Each scene shows the same named points in several views. A view is turned or mirrored, and shifted as a whole, has a little noise and may leave points out.
(in the rows, 128 means zero)

Scene 1
View 1
z271: [117, 143, 98, 112, 135, 133, 152, 95, 146, 115, 121, 124, 171, 143, 134, 128, 125, 140, 102, 153, 158, 134, 139, 99, 133, 133, 120]
z607: [114, 128, 141, 128, 119, 134, 136, 122, 145, 92, 102, 127, 135, 123, 150, 151, 133, 143, 111, 151, 131, 116, 137, 124, 151, 121, 138]
z303: [132, 132, 143, 82, 149, 122, 140, 86, 122, 87, 90, 116, 138, 121, 113, 118, 120, 179, 140, 157, 113, 123, 150, 110, 117, 87, 126]
z5: [113, 124, 117, 91, 126, 115, 148, 118, 125, 99, 101, 115, 165, 130, 149, 147, 118, 159, 124, 149, 126, 128, 149, 100, 133, 116, 113]
z449: [134, 134, 162, 154, 149, 149, 119, 107, 148, 97, 107, 130, 104, 123, 127, 140, 134, 145, 109, 137, 137, 107, 133, 156, 146, 122, 153]
z579: [128, 135, 134, 126, 148, 137, 133, 103, 139, 105, 112, 124, 135, 132, 130, 138, 124, 149, 110, 141, 140, 120, 139, 130, 138, 126, 131]
z478: [107, 132, 128, 110, 105, 131, 149, 113, 149, 89, 104, 131, 152, 124, 151, 146, 136, 143, 110, 167, 133, 126, 137, 98, 151, 116, 133]
z544: [122, 130, 127, 129, 144, 132, 133, 113, 137, 110, 106, 117, 141, 131, 136, 135, 123, 148, 115, 135, 144, 116, 141, 135, 128, 124, 132]
z551: [142, 118, 139, 100, 168, 119, 129, 115, 107, 108, 113, 116, 139, 135, 134, 165, 102, 172, 124, 124, 114, 121, 150, 129, 139, 131, 105]
z593: [106, 120, 141, 129, 108, 128, 135, 138, 143, 91, 94, 123, 140, 119, 164, 158, 135, 143, 115, 150, 126, 114, 140, 125, 150, 117, 139]
z467: [120, 126, 116, 92, 146, 112, 141, 109, 119, 107, 91, 103, 161, 129, 132, 123, 114, 168, 136, 138, 131, 123, 154, 119, 106, 103, 118]
z727: [118, 133, 123, 94, 125, 128, 150, 102, 136, 95, 113, 129, 157, 132, 141, 149, 124, 154, 112, 162, 128, 133, 141, 90, 149, 121, 116]
z961: [135, 141, 113, 116, 164, 136, 140, 88, 134, 120, 126, 122, 153, 145, 119, 131, 114, 149, 105, 137, 152, 130, 139, 118, 131, 137, 116]
z155: [131, 134, 125, 144, 162, 138, 127, 109, 138, 123, 117, 116, 137, 139, 128, 135, 119, 142, 107, 122, 154, 115, 139, 150, 127, 137, 132]
z411: [126, 131, 105, 119, 162, 124, 137, 110, 125, 127, 115, 107, 162, 143, 132, 133, 110, 150, 115, 122, 152, 124, 147, 131, 115, 134, 115]
z22: [131, 131, 161, 106, 130, 139, 137, 97, 140, 77, 108, 140, 120, 121, 131, 154, 131, 160, 115, 166, 112, 123, 136, 108, 164, 112, 133]
View 2
z449: [115, 160, 130, 143, 102, 109, 153, 160, 130, 105, 124, 142, 148, 171, 160, 142, 155, 153, 122, 135, 124, 128, 95, 106, 161, 138, 127]
z155: [130, 137, 133, 136, 115, 126, 126, 119, 141, 118, 120, 122, 150, 171, 143, 135, 158, 157, 115, 127, 117, 141, 109, 80, 162, 135, 127]
z727: [98, 110, 130, 131, 143, 88, 116, 117, 148, 121, 130, 139, 128, 155, 119, 92, 122, 146, 134, 134, 122, 109, 117, 121, 139, 109, 134]
z544: [115, 127, 125, 140, 128, 113, 125, 134, 148, 116, 123, 128, 135, 173, 141, 125, 147, 155, 123, 122, 109, 126, 108, 95, 147, 124, 125]
z411: [133, 114, 124, 132, 134, 130, 109, 101, 148, 129, 123, 113, 141, 166, 122, 122, 145, 154, 114, 115, 109, 140, 119, 74, 146, 122, 129]
z303: [122, 133, 84, 132, 136, 107, 134, 155, 118, 127, 124, 153, 130, 152, 114, 108, 107, 139, 127, 109, 113, 113, 118, 117, 105, 93, 135]
z607: [92, 126, 135, 145, 130, 93, 131, 147, 153, 107, 129, 137, 128, 174, 148, 118, 145, 152, 132, 133, 114, 111, 101, 116, 150, 127, 123]
z961: [133, 128, 129, 121, 126, 117, 116, 97, 137, 128, 117, 129, 150, 154, 121, 109, 137, 153, 119, 133, 127, 138, 124, 89, 155, 118, 138]
z551: [113, 111, 121, 151, 122, 119, 126, 123, 122, 128, 161, 110, 140, 142, 105, 130, 127, 133, 108, 116, 123, 123, 98, 93, 128, 128, 133]
z579: [117, 135, 128, 134, 121, 110, 130, 129, 138, 117, 123, 135, 142, 164, 137, 121, 142, 152, 123, 130, 121, 127, 109, 100, 152, 124, 130]
z478: [88, 115, 135, 134, 145, 80, 119, 135, 160, 111, 121, 147, 123, 171, 141, 96, 133, 154, 141, 136, 114, 105, 114, 127, 146, 112, 126]
z593: [81, 114, 136, 152, 137, 91, 127, 156, 162, 104, 134, 132, 119, 180, 151, 121, 147, 153, 134, 126, 105, 105, 97, 117, 145, 128, 117]
z467: [126, 110, 97, 136, 146, 121, 113, 130, 141, 130, 124, 127, 126, 166, 114, 113, 124, 148, 121, 100, 98, 122, 121, 91, 113, 101, 128]
View 3
z727: [124, 143, 148, 142, 131, 127, 111, 148, 117, 175, 111, 104, 129, 160, 110, 152, 106, 126, 122, 134, 136, 116, 113, 131, 114, 130, 118]
z22: [124, 150, 159, 140, 132, 138, 112, 124, 124, 170, 111, 122, 148, 157, 123, 148, 116, 113, 101, 123, 136, 116, 113, 94, 82, 137, 123]
z155: [158, 143, 99, 119, 122, 112, 121, 109, 122, 125, 113, 90, 159, 149, 98, 160, 144, 122, 127, 135, 129, 106, 131, 144, 98, 149, 104]
z551: [139, 144, 104, 134, 147, 133, 104, 122, 102, 131, 122, 119, 137, 168, 111, 154, 124, 131, 112, 136, 154, 94, 142, 118, 119, 104, 123]
z607: [128, 152, 131, 142, 120, 119, 130, 133, 127, 167, 110, 95, 155, 143, 130, 156, 134, 117, 124, 143, 130, 114, 112, 108, 98, 146, 112]
z5: [125, 145, 134, 144, 122, 125, 121, 163, 113, 166, 120, 107, 126, 157, 118, 156, 109, 133, 128, 143, 143, 112, 116, 136, 130, 114, 116]
z579: [145, 144, 125, 127, 122, 122, 119, 121, 123, 144, 113, 103, 151, 151, 104, 156, 130, 120, 119, 131, 131, 111, 122, 131, 95, 144, 111]
z411: [154, 138, 100, 124, 122, 113, 117, 135, 113, 128, 118, 94, 138, 156, 90, 163, 127, 135, 134, 139, 138, 105, 132, 165, 125, 129, 106]
z449: [150, 152, 121, 123, 116, 124, 128, 96, 131, 135, 112, 106, 178, 141, 120, 156, 153, 107, 109, 129, 126, 110, 124, 102, 67, 159, 109]
z467: [143, 141, 127, 129, 100, 131, 128, 164, 114, 131, 132, 125, 132, 156, 108, 161, 118, 136, 121, 135, 149, 108, 124, 153, 125, 104, 112]
z544: [145, 146, 117, 129, 114, 119, 129, 131, 123, 141, 117, 99, 153, 146, 114, 159, 136, 124, 126, 139, 133, 110, 121, 132, 103, 138, 108]
z271: [142, 136, 137, 131, 123, 112, 113, 146, 123, 166, 107, 84, 128, 157, 84, 158, 108, 128, 135, 133, 124, 122, 112, 170, 117, 150, 107]
z593: [122, 155, 128, 149, 117, 118, 139, 143, 124, 174, 114, 93, 156, 138, 144, 156, 137, 119, 130, 153, 130, 112, 111, 100, 106, 139, 113]
z303: [140, 142, 159, 126, 98, 149, 122, 155, 120, 132, 132, 151, 136, 161, 109, 155, 110, 127, 98, 117, 151, 113, 119, 132, 98, 105, 119]
z478: [121, 149, 154, 147, 119, 121, 126, 152, 127, 188, 109, 95, 139, 148, 123, 154, 115, 120, 126, 140, 128, 122, 102, 122, 106, 145, 113]
z961: [153, 135, 122, 121, 131, 118, 103, 122, 117, 140, 110, 97, 136, 163, 78, 157, 116, 127, 124, 125, 132, 112, 127, 163, 107, 143, 109]
View 4
z5: [139, 135, 128, 103, 147, 128, 145, 138, 100, 144, 132, 152, 104, 116, 146, 121, 113, 138, 142, 122, 130, 159, 135, 111, 101, 124, 105]
z22: [128, 106, 95, 88, 112, 114, 130, 156, 117, 149, 109, 158, 119, 116, 116, 113, 115, 140, 125, 142, 121, 163, 126, 144, 78, 153, 119]
z449: [128, 107, 100, 86, 117, 122, 115, 128, 119, 133, 102, 136, 107, 126, 125, 113, 122, 134, 110, 130, 114, 151, 124, 188, 120, 174, 168]
z478: [140, 110, 104, 80, 137, 106, 120, 152, 94, 151, 136, 145, 107, 106, 140, 109, 115, 141, 134, 128, 144, 163, 137, 125, 105, 142, 112]
z411: [133, 145, 147, 125, 159, 137, 134, 111, 99, 131, 135, 130, 90, 123, 138, 136, 140, 121, 141, 122, 111, 142, 137, 139, 127, 147, 135]
z607: [137, 114, 102, 83, 134, 116, 123, 138, 104, 138, 120, 146, 109, 115, 141, 104, 115, 148, 121, 126, 135, 158, 131, 147, 116, 151, 133]
z961: [130, 131, 136, 124, 148, 125, 123, 126, 99, 138, 138, 129, 95, 117, 116, 141, 152, 114, 140, 136, 108, 142, 137, 142, 110, 162, 128]
z467: [133, 140, 146, 110, 139, 143, 153, 128, 108, 149, 127, 143, 94, 125, 148, 145, 104, 114, 150, 111, 114, 159, 133, 129, 103, 119, 124]
z271: [137, 122, 130, 110, 156, 112, 114, 136, 84, 148, 154, 125, 93, 104, 130, 135, 147, 117, 147, 130, 130, 150, 144, 123, 115, 152, 115]
z579: [132, 120, 119, 103, 136, 124, 124, 129, 108, 138, 122, 137, 102, 120, 127, 125, 131, 128, 129, 130, 116, 151, 131, 155, 113, 158, 140]
z727: [135, 121, 116, 101, 141, 114, 130, 149, 98, 149, 135, 149, 108, 109, 129, 121, 127, 134, 140, 136, 130, 158, 137, 115, 91, 141, 101]
z544: [135, 126, 122, 99, 141, 128, 128, 124, 105, 135, 123, 136, 99, 121, 141, 121, 121, 131, 128, 121, 121, 152, 131, 152, 124, 150, 143]
z155: [131, 130, 128, 113, 147, 131, 120, 111, 105, 126, 123, 126, 94, 125, 131, 127, 142, 126, 125, 126, 109, 142, 132, 167, 134, 167, 157]

Which points are out of place in each view (at most two, in the order of its rows)? Write none if all are in place.
view 1: z544
view 2: z303
view 3: z727
view 4: none

Scene 2
View 1
z328: [109, 112, 125, 150, 120, 115, 142, 104, 140, 129, 129, 120, 146, 115, 121, 99, 119, 167, 145, 138, 146, 136, 140, 127, 123, 114, 115]
z326: [119, 104, 123, 134, 137, 131, 107, 125, 113, 158, 127, 156, 133, 130, 113, 114, 117, 123, 141, 127, 123, 123, 84, 128, 110, 122, 128]
z743: [104, 119, 123, 149, 123, 111, 137, 120, 137, 136, 119, 119, 136, 123, 130, 94, 128, 165, 144, 144, 140, 130, 126, 125, 107, 111, 117]
z738: [120, 108, 113, 138, 143, 124, 111, 130, 118, 154, 96, 166, 127, 114, 132, 115, 127, 137, 125, 133, 119, 111, 92, 120, 99, 118, 128]
z979: [111, 115, 128, 152, 123, 114, 135, 108, 135, 143, 139, 140, 157, 118, 114, 100, 111, 150, 142, 137, 132, 140, 120, 122, 119, 116, 117]
z156: [136, 77, 119, 139, 155, 136, 104, 113, 106, 159, 100, 201, 111, 101, 116, 146, 109, 123, 116, 111, 112, 116, 99, 129, 126, 121, 124]
z437: [106, 98, 124, 135, 130, 129, 120, 127, 119, 133, 109, 108, 94, 138, 128, 105, 137, 160, 154, 133, 147, 120, 123, 142, 111, 109, 123]
z347: [106, 141, 100, 156, 134, 95, 140, 135, 147, 144, 69, 155, 156, 94, 162, 90, 140, 171, 109, 161, 118, 108, 111, 98, 75, 109, 120]
z876: [112, 106, 146, 148, 132, 125, 118, 123, 114, 168, 169, 145, 132, 151, 90, 108, 102, 118, 155, 128, 117, 152, 91, 137, 119, 116, 119]
z853: [98, 124, 107, 128, 109, 122, 131, 117, 140, 113, 105, 79, 142, 127, 143, 77, 151, 181, 161, 149, 167, 110, 129, 123, 101, 116, 127]
z993: [117, 99, 131, 167, 136, 108, 147, 107, 137, 140, 116, 155, 124, 102, 121, 118, 109, 164, 124, 134, 126, 143, 150, 130, 127, 106, 105]
z617: [102, 111, 138, 138, 128, 125, 116, 137, 115, 153, 143, 112, 108, 160, 110, 97, 126, 138, 163, 138, 132, 136, 97, 141, 105, 111, 122]
z658: [110, 116, 117, 154, 129, 107, 140, 117, 139, 135, 101, 138, 136, 107, 137, 101, 126, 170, 129, 144, 134, 125, 134, 120, 108, 109, 115]
z577: [114, 115, 133, 153, 129, 116, 128, 114, 128, 155, 149, 150, 153, 127, 105, 103, 105, 136, 142, 135, 122, 144, 106, 124, 117, 118, 117]
z763: [118, 120, 130, 163, 137, 106, 132, 120, 130, 166, 134, 178, 156, 113, 113, 109, 101, 133, 123, 137, 104, 143, 101, 115, 109, 114, 114]
z777: [120, 87, 132, 144, 129, 129, 127, 97, 123, 135, 137, 140, 127, 118, 105, 120, 109, 149, 147, 120, 142, 137, 134, 139, 140, 117, 117]
z971: [107, 107, 125, 142, 134, 121, 122, 132, 121, 144, 111, 124, 105, 136, 127, 105, 132, 153, 145, 139, 134, 123, 112, 134, 104, 110, 122]
View 2
z328: [112, 102, 123, 143, 124, 99, 133, 117, 133, 134, 123, 155, 143, 130, 133, 115, 147, 130, 138, 138, 123, 153, 117, 99, 128, 124, 121]
z853: [122, 102, 94, 123, 112, 113, 140, 86, 138, 144, 132, 161, 157, 152, 159, 96, 166, 170, 149, 141, 123, 179, 128, 84, 138, 118, 96]
z763: [100, 141, 136, 158, 130, 124, 156, 149, 117, 117, 130, 141, 127, 132, 112, 161, 120, 116, 145, 148, 148, 140, 133, 137, 120, 134, 139]
z617: [125, 121, 93, 139, 116, 98, 156, 84, 140, 126, 115, 152, 118, 138, 136, 141, 143, 128, 127, 188, 154, 145, 142, 139, 136, 125, 96]
z777: [114, 108, 127, 151, 132, 84, 140, 107, 142, 124, 108, 153, 121, 112, 106, 113, 132, 127, 111, 139, 146, 140, 114, 118, 123, 125, 124]
z437: [118, 116, 104, 122, 118, 104, 154, 77, 141, 130, 96, 153, 112, 136, 141, 112, 146, 155, 122, 164, 141, 161, 117, 116, 136, 119, 106]
z971: [114, 127, 109, 127, 119, 115, 158, 93, 133, 127, 104, 148, 114, 140, 140, 127, 141, 149, 131, 165, 144, 158, 123, 123, 134, 123, 113]
z993: [97, 113, 148, 139, 131, 106, 136, 133, 123, 126, 96, 147, 119, 122, 127, 125, 130, 120, 133, 138, 117, 147, 96, 105, 123, 126, 147]
z979: [109, 115, 125, 154, 127, 104, 139, 131, 129, 127, 134, 153, 144, 129, 121, 132, 137, 122, 141, 138, 135, 146, 128, 113, 124, 130, 125]
z326: [115, 145, 112, 149, 128, 117, 169, 109, 134, 116, 124, 145, 116, 132, 107, 139, 124, 146, 124, 152, 173, 147, 141, 145, 124, 129, 117]
z658: [102, 122, 130, 131, 123, 125, 145, 123, 122, 132, 113, 148, 132, 140, 141, 123, 140, 146, 147, 138, 120, 164, 110, 101, 128, 124, 133]
z876: [120, 126, 108, 164, 125, 88, 154, 112, 139, 116, 126, 149, 120, 121, 107, 158, 127, 101, 120, 179, 167, 124, 148, 154, 125, 132, 109]
z156: [100, 163, 141, 145, 141, 123, 177, 120, 129, 107, 92, 137, 86, 116, 86, 129, 103, 159, 106, 127, 179, 146, 111, 149, 115, 128, 148]
z738: [104, 156, 120, 135, 127, 138, 174, 116, 123, 118, 114, 141, 112, 142, 119, 134, 123, 166, 135, 140, 161, 161, 126, 134, 125, 126, 130]
z743: [111, 114, 115, 134, 119, 112, 143, 111, 129, 133, 121, 152, 138, 142, 144, 124, 148, 138, 145, 151, 127, 160, 123, 105, 132, 125, 117]
z347: [90, 151, 130, 119, 119, 171, 163, 143, 102, 131, 125, 141, 138, 168, 161, 139, 140, 170, 179, 133, 117, 183, 116, 100, 131, 126, 140]
View 3
z658: [116, 95, 118, 107, 132, 138, 117, 127, 145, 112, 142, 132, 102, 133, 134, 120, 163, 112, 155, 122, 138, 92, 110, 117, 139, 155, 104]
z979: [104, 82, 134, 140, 135, 144, 124, 123, 136, 128, 148, 129, 109, 140, 141, 109, 140, 124, 124, 128, 130, 98, 112, 120, 135, 162, 110]
z326: [78, 119, 119, 147, 119, 134, 123, 121, 117, 149, 142, 151, 143, 141, 145, 121, 144, 135, 144, 115, 122, 128, 110, 123, 148, 137, 117]
z577: [96, 104, 134, 156, 132, 144, 130, 124, 128, 140, 140, 140, 119, 145, 140, 109, 138, 130, 118, 124, 124, 101, 120, 124, 136, 161, 115]
z156: [86, 130, 100, 123, 119, 130, 118, 146, 104, 179, 173, 132, 169, 152, 121, 136, 171, 114, 153, 131, 144, 142, 104, 118, 152, 128, 126]
z777: [88, 72, 100, 129, 122, 140, 122, 116, 121, 150, 167, 119, 108, 147, 125, 99, 147, 128, 130, 132, 123, 124, 124, 110, 146, 152, 119]
z876: [74, 116, 119, 178, 120, 145, 136, 114, 113, 161, 136, 148, 121, 155, 135, 97, 130, 146, 110, 120, 105, 117, 139, 124, 141, 153, 124]
z993: [118, 95, 107, 112, 131, 143, 122, 137, 133, 140, 161, 116, 102, 150, 112, 111, 169, 106, 136, 137, 140, 95, 126, 113, 137, 163, 115]
z738: [93, 129, 118, 124, 123, 130, 117, 133, 126, 136, 140, 151, 146, 137, 143, 136, 162, 121, 165, 114, 136, 120, 100, 125, 148, 133, 112]
z853: [97, 55, 113, 102, 124, 133, 110, 91, 158, 74, 126, 144, 76, 113, 165, 106, 142, 135, 174, 104, 116, 104, 104, 111, 149, 146, 93]
z347: [133, 127, 144, 101, 141, 134, 113, 142, 158, 88, 122, 150, 123, 123, 151, 149, 174, 100, 177, 112, 154, 75, 87, 128, 135, 151, 93]
z437: [83, 93, 83, 109, 109, 131, 118, 102, 133, 119, 134, 145, 92, 135, 137, 103, 157, 135, 171, 109, 111, 121, 130, 110, 154, 136, 110]
z743: [103, 85, 117, 121, 128, 139, 120, 115, 143, 111, 136, 137, 95, 133, 142, 110, 150, 124, 148, 118, 125, 97, 117, 117, 141, 155, 105]
z971: [89, 110, 97, 120, 115, 133, 121, 111, 132, 122, 129, 150, 103, 137, 137, 111, 158, 131, 163, 109, 116, 112, 127, 117, 149, 141, 110]
z763: [107, 127, 142, 155, 137, 145, 130, 142, 126, 149, 142, 138, 137, 150, 133, 125, 150, 117, 120, 128, 138, 95, 112, 130, 132, 161, 116]
View 4
z971: [87, 136, 126, 146, 142, 158, 99, 156, 139, 129, 113, 127, 164, 149, 119, 149, 116, 131, 139, 146, 129, 144, 144, 126, 139, 121, 108]
z979: [111, 131, 127, 136, 124, 137, 103, 128, 116, 117, 108, 127, 159, 116, 125, 122, 95, 133, 124, 122, 122, 126, 144, 126, 114, 120, 135]
z777: [117, 142, 129, 165, 145, 137, 82, 119, 124, 110, 105, 146, 166, 132, 113, 135, 107, 154, 107, 131, 124, 125, 150, 125, 123, 120, 114]
z577: [101, 128, 133, 147, 113, 142, 107, 136, 113, 116, 120, 126, 168, 113, 132, 128, 101, 135, 111, 123, 108, 133, 153, 129, 107, 119, 120]
z738: [61, 111, 130, 155, 131, 144, 117, 150, 138, 113, 107, 142, 164, 127, 132, 144, 147, 122, 138, 137, 114, 137, 119, 127, 126, 125, 117]
z743: [105, 138, 121, 127, 138, 148, 100, 145, 129, 130, 106, 119, 156, 137, 117, 132, 95, 125, 145, 135, 136, 134, 140, 125, 134, 120, 132]
z763: [89, 116, 129, 149, 106, 135, 134, 136, 113, 118, 122, 131, 170, 112, 137, 119, 128, 121, 114, 109, 103, 125, 147, 134, 102, 115, 129]
z617: [88, 142, 135, 147, 127, 169, 88, 166, 127, 130, 128, 115, 170, 140, 125, 155, 91, 140, 121, 152, 116, 156, 163, 125, 127, 122, 89]
z156: [66, 109, 133, 193, 138, 130, 114, 126, 137, 97, 106, 172, 175, 129, 127, 145, 180, 143, 104, 126, 102, 125, 124, 130, 118, 123, 104]
z853: [102, 143, 123, 106, 153, 157, 71, 152, 141, 129, 91, 112, 140, 137, 111, 143, 66, 127, 173, 161, 156, 142, 120, 114, 152, 131, 138]
z658: [105, 134, 116, 128, 141, 137, 114, 138, 132, 128, 102, 126, 155, 140, 116, 124, 113, 117, 150, 126, 139, 125, 132, 127, 136, 117, 143]
z347: [71, 109, 113, 107, 130, 137, 145, 154, 141, 133, 98, 119, 149, 132, 130, 120, 139, 86, 181, 123, 138, 126, 103, 129, 138, 119, 163]
z328: [121, 142, 122, 131, 141, 139, 92, 128, 124, 123, 102, 125, 155, 132, 113, 125, 88, 134, 135, 130, 137, 126, 143, 123, 130, 120, 138]
z326: [70, 117, 139, 161, 120, 150, 100, 148, 127, 109, 116, 139, 168, 117, 136, 149, 125, 138, 116, 142, 104, 144, 136, 126, 115, 127, 102]
z993: [121, 140, 115, 154, 145, 127, 119, 119, 127, 125, 107, 140, 167, 148, 109, 119, 130, 131, 123, 111, 131, 113, 151, 132, 128, 109, 134]
View 5
z617: [114, 90, 151, 126, 132, 156, 102, 177, 143, 111, 124, 164, 118, 140, 143, 149, 130, 133, 133, 157, 151, 113, 115, 135, 157, 101, 121]
z777: [106, 114, 141, 116, 112, 120, 112, 161, 119, 126, 146, 176, 94, 137, 118, 131, 125, 110, 114, 160, 136, 98, 103, 118, 122, 133, 119]
z328: [110, 124, 144, 133, 122, 122, 123, 152, 144, 138, 129, 145, 111, 139, 105, 131, 123, 116, 124, 144, 121, 117, 111, 114, 127, 140, 133]
z738: [123, 110, 124, 133, 124, 114, 143, 121, 120, 118, 106, 150, 111, 135, 169, 121, 156, 117, 130, 171, 155, 99, 118, 140, 135, 106, 114]
z763: [126, 136, 126, 123, 131, 104, 120, 123, 135, 128, 128, 158, 114, 116, 152, 102, 117, 143, 136, 183, 154, 93, 98, 146, 146, 131, 140]
z326: [118, 99, 133, 115, 125, 121, 115, 141, 125, 116, 121, 164, 115, 128, 157, 127, 147, 127, 124, 183, 165, 95, 116, 140, 138, 103, 121]
z743: [115, 119, 142, 141, 129, 132, 130, 148, 147, 133, 117, 140, 116, 142, 123, 133, 130, 120, 131, 141, 126, 122, 116, 122, 138, 128, 130]
z347: [132, 141, 118, 164, 137, 108, 173, 92, 149, 140, 83, 106, 127, 138, 156, 110, 149, 120, 147, 142, 125, 125, 123, 135, 140, 128, 132]
z156: [119, 115, 117, 116, 109, 96, 139, 120, 87, 110, 130, 185, 84, 132, 179, 111, 152, 106, 117, 186, 163, 73, 101, 143, 121, 112, 99]
z876: [116, 103, 145, 106, 130, 133, 84, 169, 136, 113, 144, 181, 113, 120, 143, 129, 113, 149, 129, 186, 164, 93, 100, 143, 155, 113, 134]
z577: [118, 120, 138, 116, 129, 116, 105, 145, 140, 128, 134, 160, 117, 122, 131, 118, 119, 139, 129, 178, 151, 100, 105, 135, 142, 128, 140]
z979: [115, 127, 138, 123, 126, 112, 115, 142, 143, 137, 131, 148, 116, 127, 115, 120, 120, 128, 126, 164, 136, 108, 109, 123, 132, 138, 141]
z658: [119, 132, 133, 147, 125, 119, 146, 130, 138, 135, 114, 137, 109, 142, 131, 123, 132, 113, 132, 139, 121, 118, 111, 123, 133, 135, 126]
z437: [110, 96, 146, 140, 121, 150, 131, 169, 129, 116, 118, 157, 103, 155, 137, 153, 144, 104, 126, 134, 131, 118, 118, 121, 138, 109, 106]
z993: [116, 144, 131, 139, 117, 112, 139, 139, 122, 131, 139, 165, 88, 138, 132, 114, 111, 114, 129, 143, 120, 103, 89, 126, 131, 148, 122]
z971: [116, 104, 141, 140, 126, 143, 131, 155, 132, 116, 115, 155, 109, 146, 148, 141, 139, 117, 132, 145, 138, 114, 114, 131, 145, 109, 113]
View 6
z971: [127, 148, 133, 118, 117, 112, 134, 135, 134, 133, 118, 147, 133, 144, 139, 146, 126, 123, 138, 107, 109, 130, 133, 108, 139, 159, 113]
z328: [140, 139, 121, 93, 127, 113, 130, 124, 126, 112, 121, 150, 103, 137, 140, 118, 132, 143, 145, 96, 125, 137, 157, 121, 161, 132, 118]
z876: [117, 140, 129, 114, 124, 109, 112, 144, 136, 172, 131, 138, 160, 141, 159, 98, 158, 107, 110, 91, 132, 121, 134, 138, 162, 147, 149]
z738: [112, 135, 139, 109, 107, 141, 122, 131, 134, 138, 122, 121, 128, 148, 128, 152, 146, 124, 143, 130, 134, 139, 97, 109, 132, 157, 126]
z326: [113, 136, 132, 114, 116, 133, 125, 136, 128, 154, 129, 125, 147, 150, 139, 133, 149, 117, 125, 113, 134, 129, 108, 126, 140, 148, 141]
z993: [112, 130, 145, 94, 111, 119, 111, 105, 143, 110, 107, 147, 105, 113, 138, 110, 153, 143, 149, 102, 123, 155, 149, 111, 155, 145, 121]
z777: [111, 135, 132, 108, 120, 125, 134, 107, 121, 125, 116, 149, 134, 130, 140, 111, 143, 139, 130, 84, 122, 139, 152, 131, 150, 128, 143]
z437: [127, 153, 131, 125, 118, 111, 149, 127, 125, 124, 114, 156, 138, 144, 136, 151, 113, 129, 137, 97, 99, 129, 145, 109, 134, 154, 113]
z156: [74, 123, 157, 116, 97, 162, 119, 97, 130, 140, 111, 120, 149, 128, 124, 136, 169, 128, 134, 118, 135, 152, 93, 119, 123, 150, 154]
z743: [144, 143, 123, 98, 124, 109, 129, 137, 133, 119, 122, 146, 106, 143, 140, 132, 127, 135, 146, 107, 122, 134, 145, 111, 155, 146, 108]
z617: [132, 155, 128, 127, 123, 98, 133, 151, 134, 156, 126, 150, 156, 150, 153, 134, 126, 109, 120, 95, 107, 117, 139, 120, 147, 162, 121]
z763: [117, 126, 137, 88, 115, 125, 93, 137, 148, 148, 127, 122, 116, 133, 146, 105, 172, 122, 138, 121, 151, 142, 114, 120, 163, 150, 134]
z853: [168, 153, 103, 102, 134, 107, 160, 145, 112, 102, 128, 153, 96, 164, 131, 160, 94, 145, 154, 105, 112, 121, 153, 110, 147, 133, 96]
z577: [126, 133, 126, 97, 123, 117, 110, 137, 136, 146, 130, 133, 126, 139, 149, 104, 156, 123, 129, 103, 141, 132, 132, 130, 164, 140, 137]
z979: [134, 133, 121, 88, 125, 118, 117, 131, 130, 127, 127, 137, 107, 139, 144, 108, 149, 134, 139, 103, 139, 136, 142, 126, 165, 132, 129]
z347: [148, 133, 130, 80, 112, 128, 110, 145, 149, 106, 122, 119, 67, 148, 124, 160, 137, 137, 176, 156, 141, 148, 101, 85, 147, 164, 87]

Which points are out of place in each view (at most two, in the order of its rows)? Write none if all are in place.
view 1: z979
view 2: z993, z347
view 3: z577, z743
view 4: z658
view 5: none
view 6: z617
